Points on a hilly landscape, in no order, each with its height.
From any point a climber takes the steepest step (rise divided by distance) to one of its 2 nearest points. It stops when none of these is higher. Distance is the straight distance between rows; heights are no part of it.
tole height 6.0: [134 107 166  98 121 161  62 121 114 180  87 105 147  91 132 174 112 151
 187 148 109 144 154 148  90 145 143 108 186 140]
bur height 25.5: [107 131  57 103 150 142 128 119 112  84 139 181 147  97 141 139 105 132
  82 119 196 136 182 126 218 106 112 182  96 108]
zaf height 37.4: [129 128 132 182 109 140 173 122 144  98 172 129 121 153 105 104 155 111
 155 117 134  88 104 108 108 163 139 218 115 142]
kugo height 38.1: [147 106 100 142 134 142 149 137 153 115 130 135 125 134 137  97 122 133
  85 111 156 120 119 108 144 106 128 125  91 133]
tulir height 22.2: [ 81 165 121 147 166 118  90  85  74 115 113 151 172 142 152 150 137 159
 159 120 192  97 179 142 205 107 102 187 113 113]
Sasap height 29.3: [121  99 139 127 187  99 102 112 120 119 158  79  94 147 139  69 151 147
 102 132 147 143 138 133 203 121  73  65 158 101]
Ralof height 54.8: [120 182 122 136  95  83 168 177 142 114  89 148 119 148 141 123 120 143
 136 144 121 121  85 151  87  99 182 103  56 136]
Kelos height 14.0: [106 119 129 166 176  91 163  89 144 129 115 128  94 186 153 113 171 112
 161 134 145 123 128  84 128 101  55 118 119 160]
mef height 45.1: [142 101 110 122  91 178 151 129 129  84 131 167 136 123 109 145 139  96
 136 107 152 120 138 115 101 151 163 231 101 124]
Sovu height 54.9: [178 121 186  64 126 122 179 148 111  76 122 120  82 135 134  81 144 102
  84 112 129 168 176 154 123  88 155  81 142  99]
tado height 44.5: [118 132 150 109 125 162  93 104  66 119 101 127 145 141 119 174 134 144
 198 122 145 142 174 148 103 114 145 172 164 129]
belog height 23.7: [ 92 142 181 134 103  91 130 130 132 103 140 101 117 133  94 172 150  72
 199 141 102 155 135 130  50 126 139 131 145 158]
Gobir height 61.0: [147 121 179  78 155 116 195 145 113 107 126 121  80 140 154  70 161  84
 105 111 117 187 145 148 114  80 123  51 136 121]
Zil height 19.3: [124 165  75  92 121 103 138 172  29 123 114 176 135 104 167 123 113  95
  67 126 127 127 130 155 133  87 125 161  64 108]
foge height 20.0: [106 155 111 215 136  80 139 114 189 141 167 111 134 137 116 147 119 126
  84 134  84 115  82 104 146  96  71  79 133 161]
kug height 39.3: [139 114  84 127 162 151 115  59 220 159 157 173 150 107 133 155 106 167
  87 137 118 112 106  97 169 163 139  97 163 114]
delel height 31.4: [133  84  92 118 131 156 135 146  98  71 182 129 102 123 107  76 131 106
  88 126 151 111 137 134 165 147  93 201 136 101]
Gegi height 45.4: [102 130 169 188 142  84 146  92 145 155 167  67 112 151 109  83 146 157
 166 118 127 108 121 114 163 150 104 109 138 139]
Fopog height 49.0: [118 114 143 112 152 140  65  77 138 181  90 104 159 111 139 156 123 184
 188 141 137 107 150 125 146 175 126 111 161 123]
Kod height 16.1: [141 150 112  91 120  85 107 140  72 174 105 147 141 104 168 125  89 146
 132 154  75 126  99 141  98 143 145  96  75  89]
Borud height 17.1: [155 100 133  85 133 131 159 166 117 137 122 128 103 124 146  79 134 127
  72 120 115 152 133 137 124 116 123  88 112 122]
rofo height 50.5: [156 130 172 128  72 123 142 164 169 130 136  95 128  99 102 125 101 117
 128 124  96 128  98 141  69 157 181  91 137 133]
Mazi height 14.7: [ 93 137 120 180 168  79 130 100 158 131 147 116 121 171 152 130 174 106
 124 135 126 119 126 101 142  76  51  97 131 140]
posaf height 59.8: [140 111 137 130  81 160 128 145 177 121 115 126 135 100  93 144 106 124
 147 135 121 116  92 125  74 175 183 129 125 144]
megad height 18.9: [142  90  90  82 143 157 165  92 110 149  82 167  97 139 135 122 155 136
 141 122 165  97 158  87 138 134 124 188 127 133]
numu height 41.6: [157 138 148 134  89 119 110 193 141 113 167  88 130 111 113  77  80 121
  78 119  88 149  86 158 133 155 164  93 127 101]
ripas height 60.8: [151 114 173  87 122 173  89 148  59  92 162  98 117 124  99 130 117 120
 124 110 112 176 175 148 124 128 131 153 188  93]
madot height 39.9: [136 110 172 197 152 101 207 131 147  82 154  97  93 181 131  65 147 106
 123 109 126 138 118 122 140 107  83 114 124 143]
gare height 23.0: [ 93 162 103 145 176 127  82  76 107  96 151 147 172 121 144 136 126 172
 130 124 176 105 175 136 237 110  97 171 134  90]
sopaf height 24.4: [113 161 131 122 103 163  76 163  75  98 133 132 168  95 109 179  90  91
 142 117 123 162 137 149 108 134 151 175 128 130]
Bok height 12.2: [ 93 159 191 116 150  99 146 107  56  74 125 115 122 158 118 150 173  97
 184 119 144 159 194 141 105  84 108 164 140 126]
Pulof height 27.3: [120 134  47  92 134 149 111 144 112 107 150 187 143  92 139 147 123  91
  54 121 150 128 147 133 193 108  98 175 108 108]
mun height 11.0: [182 115 100  46 112 170 156 186  80 125 105 153 112  99 136  98 110 110
  58 117 132 144 161 164 139 115 168 143 114 111]
dafis height 16.6: [118 151 113 168 145  74 100 134 154 152 194 109 116 137 138 113 136  89
  85 149  65 139  89 132 149 107  54  49 151 118]
pedut height 38.7: [126  87 125  77 143 139  86 110 103 180  77 126 113 120 172 174 177  97
 155 143 104 145 146 126  74 123  94 115 173 136]
rogu height 20.6: [102 128 116 114 158 133 111  89  77 147 102 146 132 153 155 150 163 148
 172 125 171  96 176 125 148 123 107 208 117 127]
dif height 35.3: [111 107  97 136 126 134 136 133 116 101 123 150 125 148 121 143 155  87
 120 119 156 125 135 104 100 113 111 184  95 143]
bef height 47.5: [137 124 136  94 127 191 101 120  33 120 117 150 138 120 124 156 118 117
 144 102 145 153 189 154 115 104 136 183 165 124]
peti height 30.1: [113 110  85 126 128 156 129 134  80  58 169 159 135 118 111 118 123  98
  98 114 176 118 152 138 191 135  93 223 115 111]
gunuz height 26.6: [168  77  83  80 133 168 115 141 148 171 131 154 124  98 140 124 131 132
  71 135 105 133 106 110 122 155 113 100 135 111]
porag height 68.2: [133 117 158 100 126 161 105 146  99 102 153 101 145 115  92 126 120 118
 127 111 112 143 156 133 113 144 148 139 143 111]
fute height 27.5: [131 106 131 150 143 118 160 114 174 149  95 133 104 165 129 135 144 168
 156 150 157 118 103  95  98 130 114  96 120 160]
Rezat height 5.0: [137  96 137  85 137 140  82 128 130 199  75 122 137 100 151 160 139 155
 157 158 115 151 128 135  96 156 127  81 163 142]
Deso height 30.2: [124 102 124 144 132 147 123 140  92  69 212  97 103 137  94  56 146 120
 115 121 138 111 127 133 174 168 103 194 145  90]
fube height 15.4: [114 157  70 176 133 116 135  89 226 146 142 193 148 120 125 178 104 132
 103 162 108 103  60  85 121 118 128 132 124 156]
Gove height 49.9: [153 112 185  95 137 121 146 166 107  91 138  86 105 130 118  62 129 135
  93 111 132 161 162 158 152 113 164  86 138 106]
mobak height 29.0: [ 59 159 134 146 150  79  94  89 136 138  83 123 124 180 142 171 164 159
 200 153 169 104 153 122 144 102  96 142 111 147]
pipa height 33.7: [ 91 146  74 128 123 116 125 157 104 103 111 165 134 141 139 169 162  64
 107 127 149 119 122 105  92  85  97 181  80 158]
zuka height 32.3: [136 116 161 174 101 118 173 127 171 112 129  99 127 153  93 112 117 138
 144 108 124 103 111 121  99 157 159 133 118 139]
fubof height 26.3: [149 130 160 144  87 134 150 145 148  76 136 128 113 152  84 132 146  83
 143 135 129 118 128 123  46 138 166 181 124 129]
sited height 38.4: [157  80 157 133 122 154 138 111 165 161 125  95 128 119 120 114 120 151
 133 125 120 122 109 105 103 181 138  92 145 147]
vaf height 28.0: [ 72 132 138 159 130  82 126  95 162 144 103 120 104 183 127 156 158 155
 221 159 148 103 124 112 110 123 104 112 130 162]
tak height 41.3: [131 148 158 115 137 171  99 111  72 110 106 118 162 115 117 131  96 181
 175 102 155 148 186 146 166 131 177 149 138 113]
dep height 37.7: [115 124 105 116 112 132 121 159 135 126 119 126 138 130 136 153 145  98
 121 141 120 127 120 113  77 107 129 141  99 146]
muf height 24.0: [101 164 106 178 192  85 148  73 184 119 132 163 130 174 131 131 133 160
 103 128 143  78 117  87 171  65  88 111 125 143]
sevag height 17.0: [156  71  58  66 144 153 147 133 102 139 115 165  94 115 145 115 150  85
  73 122 144 106 159 105 147 119  90 141 134 138]
pava height 55.5: [143 144 152  89 111 193  76 164  34  78 153 118 140 105 106 143  80 133
 123  99 129 183 170 167 137 112 150 151 178 103]
Sura height 32.4: [165  86 109 121 129 150 125 123 169 184 131 134 139 107 136 142 124 137
 108 149 101 126  79 100  92 172 114  85 146 141]
gegel height 61.1: [116 106 163 122 123 162  87 118  76 124 161  94 147 119 100 140 133 113
 177 116 110 126 149 130 112 167 121 170 171 111]
ladip height 8.5: [120 139 192 105 129 113 145 120 138 129  81  94 120 137 115 135 127 168
 165 135 149 159 163 131 108 117 182  69 131 143]
Ripep height 58.2: [159 109 159  98 118 164 135 168  97  44 157 102 115 123  91  74 113 125
  96 103 143 144 162 160 150 139 157 158 153  78]
maz height 55.9: [ 89 169 131 130 105  85  96 142 157 152  92 109 139 113 125 155 122 157
 180 149 139 134 112 138 114 119 170  83 101 155]
dafa height 36.1: [176 122 104 150  72 159 138 170 191  96 143 149 156  98 122 122  91  98
 101 107 115 130  90 145 116 173 185 161  93 119]
ronef height 62.3: [110 174 128 136 103  96 131 167 148 150 102 117 145 121 128 119 108 149
 139 147 112 126  97 133 102 115 174  87  83 147]
Val height 10.9: [121 146  72 155 157 118 165  90 187 100 121 186 135 149 128 141 129 152
 100 125 176  86 115  79 158  89 112 163  90 136]
pemir height 24.3: [127 149 108  92  83 167 118 158  99 103  85 187 148 108 116 194 115 121
 141 140 154 154 132 143  78 124 188 181  96 137]
pak height 27.6: [100 139 116 132  97 161  51 137  90 131  95 160 162 110 130 210 116 114
 193 139 140 152 133 159  90 135 143 172 142 150]
rono height 43.8: [133 127 156 106  94 109 112 172 120 155 144  90 129  93 122 127 104 110
 131 137  68 152  97 139  78 149 159  84 130 123]
desa height 36.9: [136 107 163 165 155 109 193 130 144 117 147  91  94 159 144  70 132 103
  98 110 108 173 110 135 140 119  78  55 136 149]
kefe height 31.1: [147 118 162 138  80 106 129 144 159 188 151  74 125  71 117 105  87 138
 106 129  76 123  67 147 113 175 136  39 146 144]
pid height 15.9: [ 99 146 106 117 153  79 134 163  81  90 135 128 147 134 145 101 142 115
  78 123 169 127 158 150 182  48  96 123  88 124]
Viz height 29.7: [140 118 202 188  98 105 192 119 171 109 130  91 110 159  95 120 121 102
 151 118 104 133 106 131  75 141 148 104 146 151]
pavil height 30.6: [115 160  98 125  95 173  43 127  88 178 112 159 180  82 168 214  95 118
 159 143 128 146 119 174 103 139 125 161 146 124]
nutog height 22.4: [156 144 139  78 107 169 134 154 102 109  88 160 127 121 111 158 122 122
 124 134 131 155 151 136  77 118 192 153 127 115]
Los height 29.8: [ 76 152 120 141 152 108  67  89 124 142  90 123 149 136 144 170 145 155
 161 138 161 107 167 129 157 112 101 145 124 130]
tofi height 20.3: [122 149  99  90 111 138 137 198  48  90 117 169 155 104 141 126 111 100
  72 107 155 147 148 172 159  82 141 162  93 115]
figi height 48.3: [122 122 134 175 167 114 145  98 137 124 170  96 125 159 114  80 149 159
 133 130 137 101 128 103 179 138  93 142 124 118]
Kole height 50.3: [129 105 111 151  76 157 106 140 170 138 151 112 158  79  97 156 101  88
 151 146 103 106  96 115  80 176 139 155 130 149]
kobus height 44.1: [123 116  70 106 183 138  98  53 188 148 156 184 143 124 130 153 135 138
  80 134 119 100 113  91 179 135 115 130 173 116]
Ged height 26.4: [125 122  92 107 181 100 119 106 132 155 130 159 108 140 171 125 163 107
  73 131 121 114 137 107 161  82  59  87 153 123]
Tevi height 12.7: [ 82 140 158 135 138  96 138 121  80  81 113 120 115 181 122 142 186  98
 180 132 162 139 162 120  97  95 111 158 117 144]
zopi height 42.0: [119 168  99 117 123 150  43 125  78 168 104 150 179  93 173 175  97 149
 130 130 137 153 146 171 164 101 125 126 132 108]
fusus height 58.8: [126 123 169 107 178 116 162  79 103 157 134 105  88 163 147  74 196 139
 186 116 133 132 155 121 137 138 111 139 149 128]
meseb height 51.3: [150 147 140  87 113 201  81 147  30 120 125 157 147 101 127 163  90 124
 127  97 143 183 176 175 128  86 169 154 171 115]
Nisup height 38.9: [134 111 154 200 107 112 163  65 186 170 141  91 127 119  94 123 102 184
 158 124 135  87  78 103 142 180 113  92 149 162]
temaf height 42.1: [159 162 173 182  72  79 196 167 194 127  85 111 114 156 116 107  95 138
 129 117 109 131  73 153  96 117 178  73 118 154]
Zab height 13.2: [ 79 145 149 157 158  73 156 100 122 106 118 101 101 182 142 113 181 124
 194 126 157 119 142 108 130 101 100 148 114 155]
Mog height 34.6: [140 140 178 204  74  92 165 125 199 105 123  94 127 129  74 114  88 138
 157 101 132  98 105 134  99 141 186 127 125 154]
lemo height 48.1: [155 156 155 136  98  86 193 173 169 135  73 137 107 155 144 104 121 155
 124 139 112 132  82 161  89 108 187  72  93 139]
regof height 12.8: [128 148  55 143 143 131 148  88 213 117 135 201 143 125 141 160 110 135
  91 139 143 109  98  91 139 118 132 140 108 137]
vomek height 42.8: [109 130 184 196 152  84 175 104 140 110 165  68 114 171 119  71 142 118
 174 119 123 139 127 123 141 129  97 105 130 155]
sovig height 24.7: [ 78 149  99 139 197  87 108  67 160 121 134 167 142 167 148 148 160 124
  89 129 144  79 143  98 175  62  76 133 149 131]
fotib height 54.3: [155  97 122  88 105 170 143 170  87  54 151 141 121 106  92 105 121  87
  85 100 141 143 155 155 140 137 153 194 124 104]
kemub height 51.6: [109 128 114 137 108 126  99 113 173 143  89 124 146 114 107 158 112 174
 187 149 156 106 127 120 126 148 162 112 113 155]
sezu height 25.2: [153 134 122 156 104 116 136 141 180 181 161 110 137  93 123 115  83 150
  77 134  84 119  61 124 141 169 123  42 136 135]
Duk height 37.5: [138 157 155 216  80  84 181 151 205 114 109  88 131 137 104 102  82 144
 121 105 137 108  80 144 126 120 163  97 100 161]
ziniv height 21.7: [133 128 109 209 152 114 162 102 181 128 154 128 122 161 114 123 117 133
  86 123 115 106  93  88 142 109  68 118 135 151]
bug height 33.6: [147 138 128 154 126 111 169 172 158 126 122 124 125 141 144  88 117 140
  75 112 116 134  94 124 137 108 129  87  94 130]
vuru height 50.1: [ 94 160 171 164 119 114 140  98 128 135 150  79 117 141 102 104 150 176
 206 127 138  92 136 119 137 163 153 153 131 150]
remu height 44.0: [112 129 100 137  99 139  80 159 129 143 156 120 168  91 114 181 132  69
 138 145  87 127  96 129  77 152 120 162 126 145]
Kuf height 52.9: [113 149 167 158 137 123 151 113 127 141 180  86 104 140 117  87 186 149
 191 126 111  96 120 118 131 172 133 174 146 141]
Pipo height 27.7: [118 125 116 134 181  88 100 125 136 126 151 123 116 145 145  99 150 136
  80 123 136 118 143 118 190  80  66  78 131 115]
reki height 37.3: [113 165  69 132 131 159  45 111 129 145 131 168 183  75 168 205 102 137
 117 138 131 145 146 153 171 135 126 148 138 107]
sot height 27.4: [139 117 184 140 105 114 170 139 161 119 132 111 102 149 112 125 142  89
 155 136  86 158 106 129  49 142 134  88 151 151]
gop height 15.2: [171 105 109 102 136 117 172 163 107 161 130 147  85 130 162  75 132 117
  53 130  88 138  95 126 140 116 104  70 113 106]
fisit height 22.9: [113 171 146 121  96 149  91 194  65  85 165 108 164  95 109 143  96  82
 116 108 107 161 132 166 124 123 141 155 125 111]
roz height 28.8: [117 128 102 171 138 135 106 126 136  69 215 109 135 129  90  78 110 130
 112 122 150 100 120 124 200 177 110 181 118  92]
Kone height 43.9: [121 135 178 127 131 131 107 111  97 122 130  82 142 124  97 104 113 181
 176 111 133 124 179 131 166 159 164 131 142 110]
Bano height 49.6: [165  92 107  91  98 180 154 152 125  85 109 157 128 116 116 125 124  99
 100 110 143 124 146 128 114 136 171 185 101 106]
fofig height 48.0: [124 110  88 133 166 131 115  84 171 136 144 157 127 146 134 131 139 138
  87 127 131 102 116  85 158 118  88 128 145 125]
fut height 12.0: [161 122 102  87 126 109 207 161  98 146  69 175  77 136 172  92 144 109
  74 119 129 125 113 123 110  88 138  93  91 138]
Mokel height 42.7: [130  94 141 161 139 121 133  84 167 179 133  95 126 131 119 124 126 157
 150 132 123 106 106  95 126 165 102  91 156 144]
kazap height 8.3: [165 101 122  61 129 185 107 137  92 165  69 142 135  95 140 145 108 155
 128 132 135 152 158 132 112 135 178 129 140 122]
Sosu height 15.5: [ 92 151 121 164 160  77  96 101 168 162 159 108 128 143 159 151 159  90
 113 149  87 121 114 130 125 100  50  71 151 140]
Far height 33.2: [144 161 136 196 109  79 179 149 185 127 120 100 125 145 138  99  99 138
  94 124 106 122  75 126 135 107 125  84  88 147]
Rufu height 19.8: [120 116 114 113 142 143 151 100  86 140 120 154 107 147 135 116 178 129
 166 121 160  88 143  92 132 138 111 208 123 134]
tefak height 24.9: [131 128 168 128  86 125 145 135 138  80 138 109 121 140  84 162 150  70
 169 144 103 135 129 122  18 138 149 147 152 140]
Zozen height 32.9: [124 116 134 179 121 112 103 104 179 142 185  80 133 103  87 109  98 143
 118 117 115  99 104 117 169 167 117  90 141 120]
Liro height 42.5: [ 89 123 142 115 144 135  88 104  70 139  69 139 134 161 148 190 154 121
 192 139 157 147 167 153 109  94 111 163 155 140]
mebu height 39.7: [111 140 166 132 101 111  93 159 121 134 146  67 151  91  94 137 101 115
 152 123  96 139 132 145 111 143 159  98 142 134]
fal height 31.0: [166 128 126 189  81 132 168 164 214  99 126 132 147 134 105 114  89 103
 109 109 126 114  76 134 101 149 168 149 103 137]
vafo height 25.4: [126 116 136 116 130 118 126 135 163 170  89 136 113 138 137 144 132 156
 152 161 131 140 100 117  89 137 142  78 125 158]
zemiv height 46.1: [126 110 134 132 156 129 105  63 161 183 120 117 145 126 125 138 144 183
 175 148 151  84 125  98 142 177 118 108 149 131]
nimu height 16.4: [174 118  62  64 141 169 107 138 141 165 110 174 133  73 158 133  96 169
  74 132 128 147 126 125 182 148 148 114 108  99]
dunun height 17.9: [146  79  73  80 155 160 143 100 109 144 112 159 102 115 134 109 127 122
  97 120 163 102 171 100 180 139 108 171 138 119]
kabiv height 67.3: [128  89 177  98 164 116 190 118 110  94 130 111  79 158 139  69 170 100
 128 104 136 161 174 138 132  99 104  92 138 133]
dobi height 9.3: [116 131 186  91 143 114 129 116 111 130  93  95 114 135 122 134 149 126
 179 132 120 176 175 144 102 119 153  89 157 134]
Mut height 25.6: [ 83 135  93 113 172 102  88  86 137 146 123 146 128 151 177 162 178 103
  87 135 118  91 146 108 155  83  53 112 157 127]
putib height 31.2: [128  99 141 140 167 111  86 115 139 153 167  81  97 146 129  96 146 126
  92 137 102 152 110 125 169 141  59  46 173 118]
Pas height 18.5: [103 144  76 190 106 108 147 121 208 148 109 170 130 140 120 177 117 134
 134 174 117  93  63  97  85 113 106 121 107 181]
Funo height 21.5: [137 165 139  85 104 152 118 192  50 103 129 144 157  96 128 139 107 109
 101 110 120 166 149 166 127  97 168 149 116 106]
mube height 20.9: [ 94 135 108 167  99 103 141 151 185 140 105 137 111 152 112 165 130 126
 170 166 127 115  82 115  73 107 122 105 107 173]
gev height 33.8: [135 106 149 158 166 104 154 119 152 146 152  88  90 153 147 100 135 132
  95 123 110 161  98 116 170 129  75  18 147 135]
kiso height 20.7: [163 116 160  66 121 150 161 138 119 110  76 130 107 135 114 123 143 138
 124 131 137 148 169 123  80 116 183 110 134 120]
namu height 26.2: [147 144 103 161 133 125 131 118 209 154 159 133 147 102 123 115  81 167
  68 131 118 116  77 112 175 146 143  61 121 124]
rufer height 9.7: [137 121  90 166 160 135 165  79 179 106 165 168 136 148 131  97 120 154
 102 122 164  90 117  84 192 125 102 174 105 110]
lag height 35.5: [124 116 144 191  95 128 136  91 178 147 181  76 133  97  88 103  98 160
 157 101 124  81  93 107 159 192 133 124 136 136]
fubu height 18.1: [131 137 115 188 125  96 131 136 167 166 187 109 120 124 126 125 118 113
  78 149  66 130  63 118 132 123  74  73 148 142]
Netod height 13.9: [116 164 107 114 123  49 109 129  86 176  92 156 122 129 178 140 118 132
 160 179  81 117 100 139  75 116 121  83  74 104]
lum height 55.4: [122 114 174 101 170 146 130  77  85 181 133  92 106 152 163 103 194 159
 189 130 125 122 163 134 145 161 111 147 177 114]
Sulo height 37.6: [137  98 156  79 136 143 111 136 102 147 114 122 115 119 143 158 167  89
 153 145  89 168 152 133  65 128 120 122 162 132]
zed height 9.6: [183  99 123  47 118 186 140 151  83 125  88 148 122 103 120 116 116 126
  93 116 137 158 181 142 130 111 175 139 146 107]
sedit height 21.4: [103 150 120 134 149 160  92  93  53 125 123 152 154 127 143 143 134 160
 166  99 181 121 172 149 188 133 117 212 127 118]
Ter height 51.9: [112 126 163 120 160 139  87  78 109 189 108 101 137 128 147 137 158 179
 210 142 130 113 159 133 149 167 111 148 171 118]
rar height 19.5: [150 150 117 107 123  76 101 135 102 184 130 113 148  95 160 103  77 163
 114 155  72 126  92 139 135 159 137  51  89  84]
Kaba height 40.5: [125 114 130 108 112 149  98 161 101 124 135 129 142 111 124 167 145  76
 139 129  96 149 126 124  70 134 128 152 135 132]
rim height 36.7: [143 110 161 139  95 118 123 167 157 146 167  54 119  99 100  92  87 133
  98 112 103 141  84 145 140 172 145  60 155 130]
sos height 24.1: [115 135  83 134 154 147  86 106 111  91 153 153 158 110 126 141 114 142
 122 119 170 122 155 124 216 134 102 182 112  98]
palez height 21.3: [170  99  90  97 138 167 116 129 167 159 145 149 137  89 131 107 100 152
  62 128 123 137 108 118 162 164 147  96 119  98]
duda height 39.8: [114 153 157 169 110 143 138 133 113  72 184 110 135 141  95 113 141 110
 164 108 118  99 131 129 116 163 154 222 122 124]
Ded height 48.7: [166 127 121 102  92 165 121 193 139  86 143 129 144  91 126 100  87 114
  71 109 114 156 117 163 145 148 184 144 105  89]
dube height 26.1: [ 89 116 109 102 124 113 142 155 145 134  72 165 100 181 131 174 163 134
 173 171 149 125 109 118  73  89 123 121 100 169]
zakep height 28.3: [153 145 148 173  72 123 158 168 190  77 122 125 135 148  84 130 109  90
 133 117 121 102 101 137  63 134 186 157 116 143]
degam height 47.1: [119 123 187 139 138 118 136  92 135 153 132  75 117 130 103  97 133 176
 184 118 138 107 140 116 142 180 164 101 148 131]
keti height 32.8: [156 102 118 125 126 152 182 132 115  81 170 137 105 137 117  66 142 122
 101  98 152  87 129 128 152 151 124 211 123 102]
bugo height 33.9: [103 149  90 133 122 170  31  98 115 172 101 155 182 102 165 214 118 114
 129 155 129 123 140 156 136 131  96 167 167 109]
kotik height 16.8: [ 97 171  77 122 141  90 136 156  93 111 122 166 138 130 161 144 148  96
  75 137 150 115 129 124 157  58  97 133  74 135]
Puru height 62.7: [135  88 168 117 180 118 188  88 108 129 140 104  78 163 155  61 177 130
 148 107 137 145 155 107 145 126  87 106 147 132]
bez height 18.0: [129 149  82 106 125 116 121 164  91 130 124 165 146 109 157 139 122 103
  84 128 128 126 115 135 133 100 124 144  77 123]
sil height 8.2: [147 131  97 200 135 129 176 112 209 100 140 160 137 149 122  99  91 160
  78 108 146 101 105 101 181 129 118 145  90 126]
Ramug height 13.1: [170 112  90  59 127 174 114 162 100 145 105 149 128  75 145 109  86 157
  66 121 126 161 147 156 164 137 159 128 109  95]
Nug height 23.1: [117 128 127 185 175 102 171  75 167 130 138 142 106 177 133 113 146 166
 115 131 142  84 116  72 171 102  72 125 136 147]
kezo height 42.2: [168 113 113 106  81 174 123 186 152 125 146 136 151  86 116 126  95 101
 101 122  91 149  92 144 100 174 180 146 110 104]
todab height 22.6: [ 95 131 147 150 110 100 131 128 155 125 119 100 115 155 104 153 147 112
 191 155 115 136 117 120  63 117 139 112 135 171]
pud height 34.9: [139 118 118 166 123 145 156 122 140  89 157 122 131 156 109  81 132 129
 124 106 137  97 126 116 143 146 133 191 105 111]
lon height 7.1: [159 101 163  74 129 172  99 134  93 152  92 124 143  98 116 164 120 151
 163 135 115 162 160 128  82 146 170 122 172 116]
fum height 41.9: [120 150 126 147  98 157 148 129  95  61 146 144 150 140 100 136 140 106
 157 111 162 100 138 128 100 160 155 235 102 127]
Dubu height 27.0: [ 66 125 135 121 134  96 138 119 136 129  87 144 102 190 129 171 170 133
 217 166 157 129 128 128  92 103 117 128 114 162]
Fer height 10.2: [110 133 192  91 155 128 112  91  73 133 115  97 112 142 137 134 159 109
 174 123 111 178 186 154 111 111 114 119 188 119]
vikid height 19.0: [161 106 142  93 115 125 171 165 132 126  94 132  96 134 141 104 142 110
 100 122 110 146 124 124  77 112 161  98 118 128]
Tusa height 25.1: [154 139 162 121 100  81 138 139 124 190 138  92 121  97 146 106  79 149
 108 146  64 141  73 148 113 166 146  28 115 116]
kive height 32.2: [157 134  88 159 145 141 158  88 229 138 153 176 150 114 123 136  83 184
  55 132 117 121  78  92 170 148 146  89 136 117]
gogo height 13.3: [170 118 102  77 119 103 179 170  66 154 103 162  86 125 178  82 129 108
  77 130  90 132 106 139 106 108 143  91  83 103]
demaf height 16.0: [122 188 107 119 117  70  64 127  99 182 124 123 169  84 158 149  82 165
 132 156  76 118 109 155 146 139 140  68  89  87]
kubu height 29.9: [131 107 142 178 128 119 181 119 160 122 120 112 107 164 131 106 136 129
 151 129 135 125 110 105 104 130 128 115 115 149]
bikam height 11.3: [122 169 204 100 131 128 120  89  60 105 132 117 113 144 113 150 164 114
 206 133 123 166 202 147  90 116 125 163 178 123]
Tek height 36.2: [108 123 142 151 106 114  92 118 165 155 145  72 153  89 101 131  98 142
 149 124 114 117 122 124 131 163 134  89 134 137]
nas height 23.5: [107 120 128  99 148  94 136 111 162 176  59 153  99 159 159 153 158 163
 171 171 142 142 114 121  99 106 112  57 129 162]
Mak height 28.9: [110 114  60 104 141 151 108 131  62 102 141 170 142 111 128 151 129  81
  87 118 179 122 167 149 182 103  72 199 122 126]
sakan height 43.2: [142 113 103 106 118 161 121 166 129 113 147 126 134 105 119 112 114 119
  80 117 128 139 123 129 139 133 149 129 105 111]
mam height 24.8: [114 114 102  86 124 105 147 146 129 166  60 180  79 160 174 164 175 132
 161 171 133 138 101 120  70  93 112  82 115 170]
Vifov height 31.5: [104 141 100 130 142 146  65  90 109 140 107 152 176 126 152 189 133 119
 148 132 157 120 160 136 157 126  92 172 133 114]
pude height 56.6: [116 138 163 140 139 145 109 110  83 138 179  86 128 134 109 103 158 138
 188 119 109 113 151 132 146 178 125 181 162 113]
Padi height 53.9: [166 101 149 106  98 176 109 175 132  68 158 105 129 107  90  88  91 125
  98 105 114 134 132 157 139 166 176 145 141  83]
Rir height 40.6: [104 117 118 103 143 124  90 110 116 154  75 132 131 141 148 179 161 123
 156 155 141 133 144 119  99 107  99 132 139 148]
leta height 10.4: [161 118  77  91 111 140 179 163 127 136  91 174  96 117 154 108 126 111
  66 125 137 115 122 118 119 101 140 145  76 131]
sevez height 45.6: [158 122 168 117 107 123 142 186 130 101 149 104 133 118 118  81 117 109
  90 109 109 156 124 147 116 130 165  88 132 107]
gurum height 46.7: [129 151 113  96 123 174  74 144  58 137  95 149 158  94 158 155  88 144
 126 107 157 174 166 175 158  84 161 152 122 115]
nove height 51.5: [107 131 103 145 166 117  98 103 137 129 150 118 145 137 119 125 135 149
 111 123 144  98 143 101 174 122  95 136 129 118]
div height 25.9: [123 159 131 110 100 170  91 146  62 104 104 165 150 109 107 195 113 104
 159 124 134 164 152 150  68 113 161 181 130 149]

Where does a climber stop that starts at each point below?
zed | kabiv
dobi | nove
lag | kabiv
Deso | Ripep
ziniv | nove
sevag | Ripep
dunun | Ripep

Call two points neighbours if one is among the 2 nearest of the other. Go from one point of each pair to the other, from neighbour to neighbour, staying as high as possible. Name the lowest point that can't be avoided.
Ripep / posaf | nas
nove / kabiv | sezu
posaf / porag | Sulo
porag / kabiv | Zozen
Ripep / ronef | Far
